Each row is a point on a landscape with many valleys, with its height.
From any point a ball rolls to the lowest of the 3 points nearest to it. It stops when none of these is lower. Distance is the straight distance between rows; heights are no part of it.
Nef height 439: [  7  29 -21  11  14 -23  -9  -8  -3   9  40  12 -25   0  -4 -19  21 -20
  -5 -28]
Mogub height 413: [-40 -10  79   7  22  -3  15  13  -5  20 -31 -31  40  31 -11  -1 -15  32
 -16  -1]
bigop height 249: [-61 -40  32  -4  28   0  43  11 -30  26  -3 -21  32  29  13  -2 -31  38
  33  -3]
Tepo height 520: [ -6  18   9  24 -21 -24  20   4  10  12  -2   8 -25  24  27  -7 -17 -20
 -13  -4]
Vif height 237: [ -1  18 -19   4  18 -14  24  22   1  11   2  17  13  29  26 -49  10 -32
  11 -16]
Suzil height 284: [  6 -10   1  19  69  11   3  -1 -23  36   3  23  33 -14  11   5  -4 -52
  15 -18]
ner height 329: [-25   3 -23   6  52   3  41  32 -38  17 -46  10  12  29  17  -7   1  44
 -15   5]
mevaf height 372: [ -9 -28   5 -47  -6  47 -22  39  12  10 -31 -28   9  23 -18  30  13  15
  13  45]
Mamoz height 252: [-29  15   2  -1  25   9  -1  12   2  15 -40 -14  27  25  -5  -2 -13  -6
  -9  45]
bosuf height 640: [ 22 -18 -33  52 -63 -25   8   1 -13 -63 -33  16 -28 -11  28  -7 -35  28
   5  35]
vep height 346: [ 23 -17 -44 -10  33  -7   3  14   0  -5  -4  -3  24  36  -5  16  10  -1
   2  19]
tek height 392: [-48  -9  52  -8  47  39 -18  33  -8  14 -36 -19  53   3 -39  22  22  24
  31 -17]
Vagu height 500: [  8  -1   3  -8   5 -43   5 -12   0  -5  56  14  -4  14  30 -62  29 -18
   7 -46]
ruzo height 550: [ 20  -8  16 -18  -8   0 -58 -19  10  22  29   8 -49 -28 -12  23  36   5
 -10  11]
sapab height 515: [ 40  23 -56  27 -19   0  21   7  14 -65 -13  18   6  -5   8   2  -9  40
  -5   9]
Mos height 610: [ -7 -31 -27   2  12 -11  39  39  12   1  14   2 -26  50  30 -15   7   1
 -32  -8]
vak height 479: [ 18  14  18 -12  12  -8  -5  13  10 -13  14   7   1  42  33 -37  -2 -42
 -14 -33]
vuvu height 457: [ -3 -16 -31 -20   3  10  23   1  18   9  -2  -2 -13   5 -26  36  -8  19
 -28  11]
Bos height 495: [ 15  28  -9 -11 -36  -9 -31 -12  -7  -7   2  14  12  -1  11 -38   1  -2
   7 -14]
mirol height 385: [-56 -10  25  -1  39  35 -10 -19  -7  24 -17 -22  34 -10 -37  26   5  39
  20  -2]
movu height 391: [ 25  12  64   5   1  15 -50 -14 -26  21   1 -28  22  14   5  -9  22 -62
  -7 -23]
Musa height 316: [  0  20   0  23 -51 -31 -37 -18  27 -21  -7   1 -33 -16   5  13   2  -6
  12  -3]
Sugen height 485: [-20 -47  29 -14 -29   0  -8   1  31  -5  15 -21 -44 -14  -9  16  14  10
 -21  14]
mogo height 499: [-12  23 -73   5  -8 -16  15 -16   2  16  12  21  -7   2  12 -41  -9   0
   7  -3]
dov height 532: [ 19 -32  -8  16 -40 -21 -10  -2  22 -15  -4 -16 -63 -35   6  25  -2  13
   5  28]
zuvif height 356: [  5  28 -20   9   4   0  -7   3 -13   8  21  22  -5  -4  20 -34   3 -24
  -8 -11]
Sebop height 342: [-34  13  -9   0  46  10 -14  -4 -41  57 -10   9  24  -5 -18   0 -11 -37
   7  -1]
Leko height 218: [ 28  -3  14  -9 -35  -8 -39   5  26 -12 -14  -9 -43  14  16  14   5   7
 -20   3]
gon height 254: [-13 -12 -38 -15  28  -9  43   2 -21  37  14  -3  19   9  -4   7  22 -15
   3  -3]
Nezog height 450: [  5  -5 -39  10 -23  11   9 -15  15   0   6   4 -51  -6  -5  21 -15  13
 -23   7]
maku height 583: [ 37  16 -49  -1  -9  19 -39 -26  -3   0   2  10 -12 -19 -16 -14 -10 -20
   9  19]
kivu height 223: [-35 -22  -4 -30  11  32  18  10   1   3   7 -25 -10   9 -24  19  15  59
   7   0]
Lugi height 498: [  0  35  -2  -4 -58 -43  20  31  13  -8  -2  24  -4  -1  24 -40 -18  13
 -11   3]
tik height 315: [ -5   2  -7  18  64  18  -4  14 -33  23  -8  18   7 -50  -7  -3 -19 -27
  -8 -22]
mepe height 325: [-11  -3   4 -18  24   3 -11 -14 -27  15  -3   9  31  -7  -9  -4  -6  -8
  10  12]
tir height 327: [ 10  -5  21 -17 -13  -1 -14  12  19  -7 -14 -25  -6  37 -17  -3   8 -32
 -24   6]
Zif height 544: [ 15  31  12 -26 -42 -11 -24   8  -7   3  -1  17  49   7  31 -80  15 -21
  21 -28]
fuva height 369: [  0  19  18 -18 -17  -7   6  16  14 -10 -14 -22 -11  28   4 -20  -1  -5
   1  14]
sug height 667: [  3  39 -47  36 -45   4   9  -9   6 -17  25  48   6 -37 -15 -17 -26  38
 -11  14]
Zub height 357: [-22  -7  48  -3  43  27   9 -28 -14   8  -4  -1  38 -28 -18  16   3 -18
  31 -30]
mufu height 383: [-20 -15  32   3  61  30  19   7  11 -14 -11 -14  30   2  -5  24  25  48
  43 -35]
Pifuf height 420: [ 27  11 -13  20 -37   3 -47 -12  31 -55  11   2 -37 -16  16  -4  -6  24
  -7   0]
Libar height 362: [ -8   4  31 -18  45  41 -21  -7 -16   2 -22 -21  18 -16 -47  15  -1   7
   7  36]
nozes height 416: [ 38  14  -2 -16 -27 -18  -5  46  22 -22   3  -8  -1  23  14 -45 -15   5
  -3 -17]
logi height 230: [-19 -12  -2  27  30  19  26 -41 -23  32  29  -7  22  10   4   5   5 -50
  17 -32]
Fab height 401: [-27  10  58  -3 -14  11 -26 -28  10  17 -18 -19  -8 -11 -18   6  -2 -14
 -15  34]
niza height 402: [  3  -3  -5 -16 -24   8  17  -5  -4   5 -20 -23 -20   1 -31  45 -14  31
 -15  45]
mibit height 511: [ 16 -25   7  -4   2  -2  -6 -13  18   6  31  -8 -50   2  -3  22  33 -14
 -10 -44]
palo height 400: [-46  25  40  13  60  -6   1  11 -29   9 -35   5  36 -28 -28   1 -20  34
  26  10]
Rimo height 587: [ 37  32 -50  29 -18   0   3 -13  14 -48  15  42  25 -29 -14 -33  -1  43
   4  -1]
loda height 505: [ 22  16  20  13  13 -21 -10   3   6 -16  45   4  25  30  14 -44  22 -55
 -19 -56]
nazel height 406: [ 38 -21 -33 -36  15  18   2 -18  -6  11   5 -14 -12   1 -36  30  20  -9
   0   8]
Gupa height 351: [-25   0 -43  31  56  12  11   5 -33  17  15  31  28 -20  17 -43  28 -46
  10 -31]
veli height 283: [-16 -25  23 -23   9  15  19   9  -2   6   5 -16  -1  24  -9  21   8 -10
 -11   2]
gev height 384: [ 13  23 -26 -18   6  13   1  27  14  -9 -10   9 -13  40  -9  -4 -35  18
 -16  34]
nuza height 549: [-10  -8 -35  -1   6 -13  -5 -20  12   5  17   8 -37 -27 -30  24  22  21
  -1  29]
sud height 363: [  0   0  43   5 -18  11 -33  -7   7   9   9 -10  -1   2 -12  27  12 -50
  -2 -11]
Gal height 370: [ 13 -15  50   3  22  11  55  33  -5   8 -10 -15  49  14   7   2  17  -3
   5   1]
regas height 137: [  0  10  -3   1   9 -14   8  21  -5  29 -29  -6  32  44  32 -28   6 -28
  -7   8]
sugib height 394: [-40 -28  60  -4 -34  15  23  27 -17  28 -12 -33  12  12   0  17 -13  10
 -12   4]
sas height 636: [  2 -29 -51 -11  -4 -24  32  33   3  17  -7  15  -6  28  30  -2  -6  21
 -24  19]
mumoz height 365: [ 14 -41  68   1  13  13  34   3   7  18  13 -13  37  19 -10  13  33 -25
   3 -15]
finam height 443: [ 16  21 -44   9 -25 -15  30  13   6 -29 -31  11  -5  10  15 -11 -48  28
 -10  26]
moz height 486: [ 22 -47  -4  -5 -29   4 -15 -23  24  -8  -3 -20 -43 -38  -1  49   0  35
  12  33]
garup height 447: [ 11  44  14  -8 -29  19 -47 -34  19   1  16 -12 -29 -20 -29  14  -1 -12
  -3  54]
bisul height 373: [ -8 -15  -1 -28  60  47  -1  -1 -15  -5   4  -2  28 -24 -15  24  16   5
  25 -21]
Par height 444: [ 25  -5  19  -1 -18  31 -26 -20  30  -6 -13 -19 -17 -21 -16  40   6  39
  -8  56]
Nubu height 410: [-50  -5  71  25 -12  -2  20 -40 -13  39  36 -17  11   5  11  16  -1 -56
   1 -25]
zigev height 476: [ 59 -14 -25  12 -23  14 -10 -12  16 -62 -18   9 -33  -8 -13  -1 -24  37
 -12  35]
levas height 353: [-12  -9  54 -35 -15  18 -29  17   1  16 -34 -40   9  19  -3  17   8   0
  -7   3]
guz height 680: [ 48  23   2   0 -45 -33  -8 -39 -13 -82  29  25  23 -63   8 -30   7  40
 -16 -10]
lafe height 688: [  6  26 -60  23 -59 -36  19 -33  14 -59  15  45  22 -59   8   8 -10  33
   8 -25]
bek height 542: [ 42  34   1 -22 -19  18 -39   2  -4  13   0   6   7   8 -15  -6   3 -33
  14  12]
gol height 405: [-19  -8 -19 -12  39  11   8 -35 -45  52  20  -2  14 -29 -36  39  26 -26
  15 -28]
Fikif height 141: [-21  -8  12   9  32  -5  52  -6 -17  37   3   0  17  27  22  -2  15  -3
  17 -10]
Bok height 593: [ 17 -36 -48  20 -28 -30  13   2  16 -51 -19  -1 -35 -21  33  17 -13   7
  -5  11]
zos height 541: [ 25  17  -9 -14   6 -19 -36   9 -18   1  16   5  22 -20  10 -52  -4 -31
  15 -45]
rikog height 348: [-46 -25   6 -26  -9  -4  24  16  -8  19 -20 -26 -13  11 -19  25 -18  19
  -5  37]
Sasi height 584: [ -9 -40  31   3 -10 -12  29  21  11  18  25  -4 -20  32  22  -3 -23  -9
 -29 -15]
Gaz height 436: [-12  26   7 -11 -14 -21 -15   9  12  -3  17  16  13  17  19 -28   2 -29
  -1  -6]
pid height 289: [-12  -1  22  25  33   1   8 -22  -2  33  30  29   0   4  33 -38  15 -63
  21 -40]
mut height 475: [-16  39 -19  -6   5   9  -8  38 -36  16  -5  47  36   9  31 -29 -16  -3
  31   9]
totad height 314: [  2   4  20  -7  41  12 -15  43 -23   9 -33  16  52  11 -17  -9   0 -15
   5  17]
Gobu height 568: [ 41  13 -71  14  -1 -12 -12 -22  -3 -31  25   5 -42 -27 -21 -27   8  15
 -12  -1]
dozo height 524: [ 19 -22  -8   8  16 -14  28  -8   5  17  39  -5  23  22  11 -25  22 -27
   1 -46]
lebek height 694: [ 27   3 -45 -25 -10 -49   7 -20   0 -47  10  11  -8 -25  29 -47  25  11
 -10 -44]
Zakez height 442: [ -1  -8  58  -1 -44  -3 -32   1  13  24  -3 -13 -37 -17  -3  28 -21   3
  -8  -3]
vinu height 414: [ 38  20  -1  -3 -37 -13 -11  24  29 -46  -1   1 -14   5  10 -22 -19  26
 -11  27]
faled height 490: [ 33  22 -29  13 -20  33  -8 -30  24   0   1   4 -42 -35 -21  36  -1  33
 -11  32]
difa height 477: [-17 -52  52  -5 -49  33 -38  14  13  11 -39 -26 -36 -11   0  19 -20  15
 -33   9]
tovin height 754: [ 12  -3 -11  24 -58 -63  12  -2  12 -57  18  23  10 -22  35  -3 -30  26
  12 -25]
ven height 594: [ 36  40 -36  42 -28  -1  14 -31  17 -70   6  27 -17 -26  21  16 -27  19
  -7  19]
gok height 497: [-17  18 -19   7 -10  16 -26 -54 -13  36   3  -2 -30 -29 -50  11 -14 -19
   0  31]
Rema height 651: [  9  26 -88  10 -17 -48   3 -14   5 -45  16  22 -31 -24  11  -8   6  22
   7 -27]
fipif height 637: [ 21 -21 -60   8  -3 -30  46  35  20 -18  -1 -21 -34  17   7  14  -5  19
 -13  20]
risi height 371: [-27   2  28 -14  49  30 -34   9 -16  22 -10   4  38 -51 -34  11   9 -35
  20  -4]
Niv height 396: [-19 -31  21   7  52  40  41  -1  15   6   6 -33  38  10  -5  16  19  30
  44 -19]
fid height 244: [-32  10   3  20  57   1  16  12 -35  25 -10  -6  37  28  12  34   1  -9
   8  19]
gufu height 336: [ 10  -8  -8 -17   5  -6 -10  10   8  -1  -1 -16 -14  41   1  -8 -10  -5
 -12  12]
fevo height 350: [-10  46  14  -7  21   6 -19 -13 -24  31  10  27  45   4  16 -23 -12 -70
  20 -29]
peta height 514: [-26 -52  19 -12 -48   8  16  12  17 -16 -36 -15 -50 -22 -13  37 -14  51
  -8   8]
dimot height 390: [-61 -23  54 -17   2  19  13  20 -22  15 -18 -31  -8  25 -16  27  -6  37
  -7  -1]
rebap height 343: [ -7  10  59   1  23  -5   6  20  -5  24  -9 -17  50  16  -6   8   9 -29
 -11 -10]
roz height 496: [ 53  -3 -45   3 -11 -12 -16  -8  20 -28  19  15 -42   6  -4  -9   8  21
   5   2]
Ravod height 174: [ 31   2  -6   5 -23 -27 -30  -1  13 -40   0  15 -59  -4  38  -3   7 -19
   8 -20]
Makem height 324: [  4  14  -9   2 -23 -17 -10  -5  28 -26  -9   7 -22   8  -2  15 -24  17
 -21  20]
Pav height 382: [-62   3  41  12  34   7  28 -36 -36  44   2  11  26 -14  -6  34  13 -26
  19  -8]

For each start below, name the point where the ball stops.
guz: Ravod
gok: veli
nuza: Ravod
sug: Ravod
bosuf: Ravod
faled: veli
moz: veli
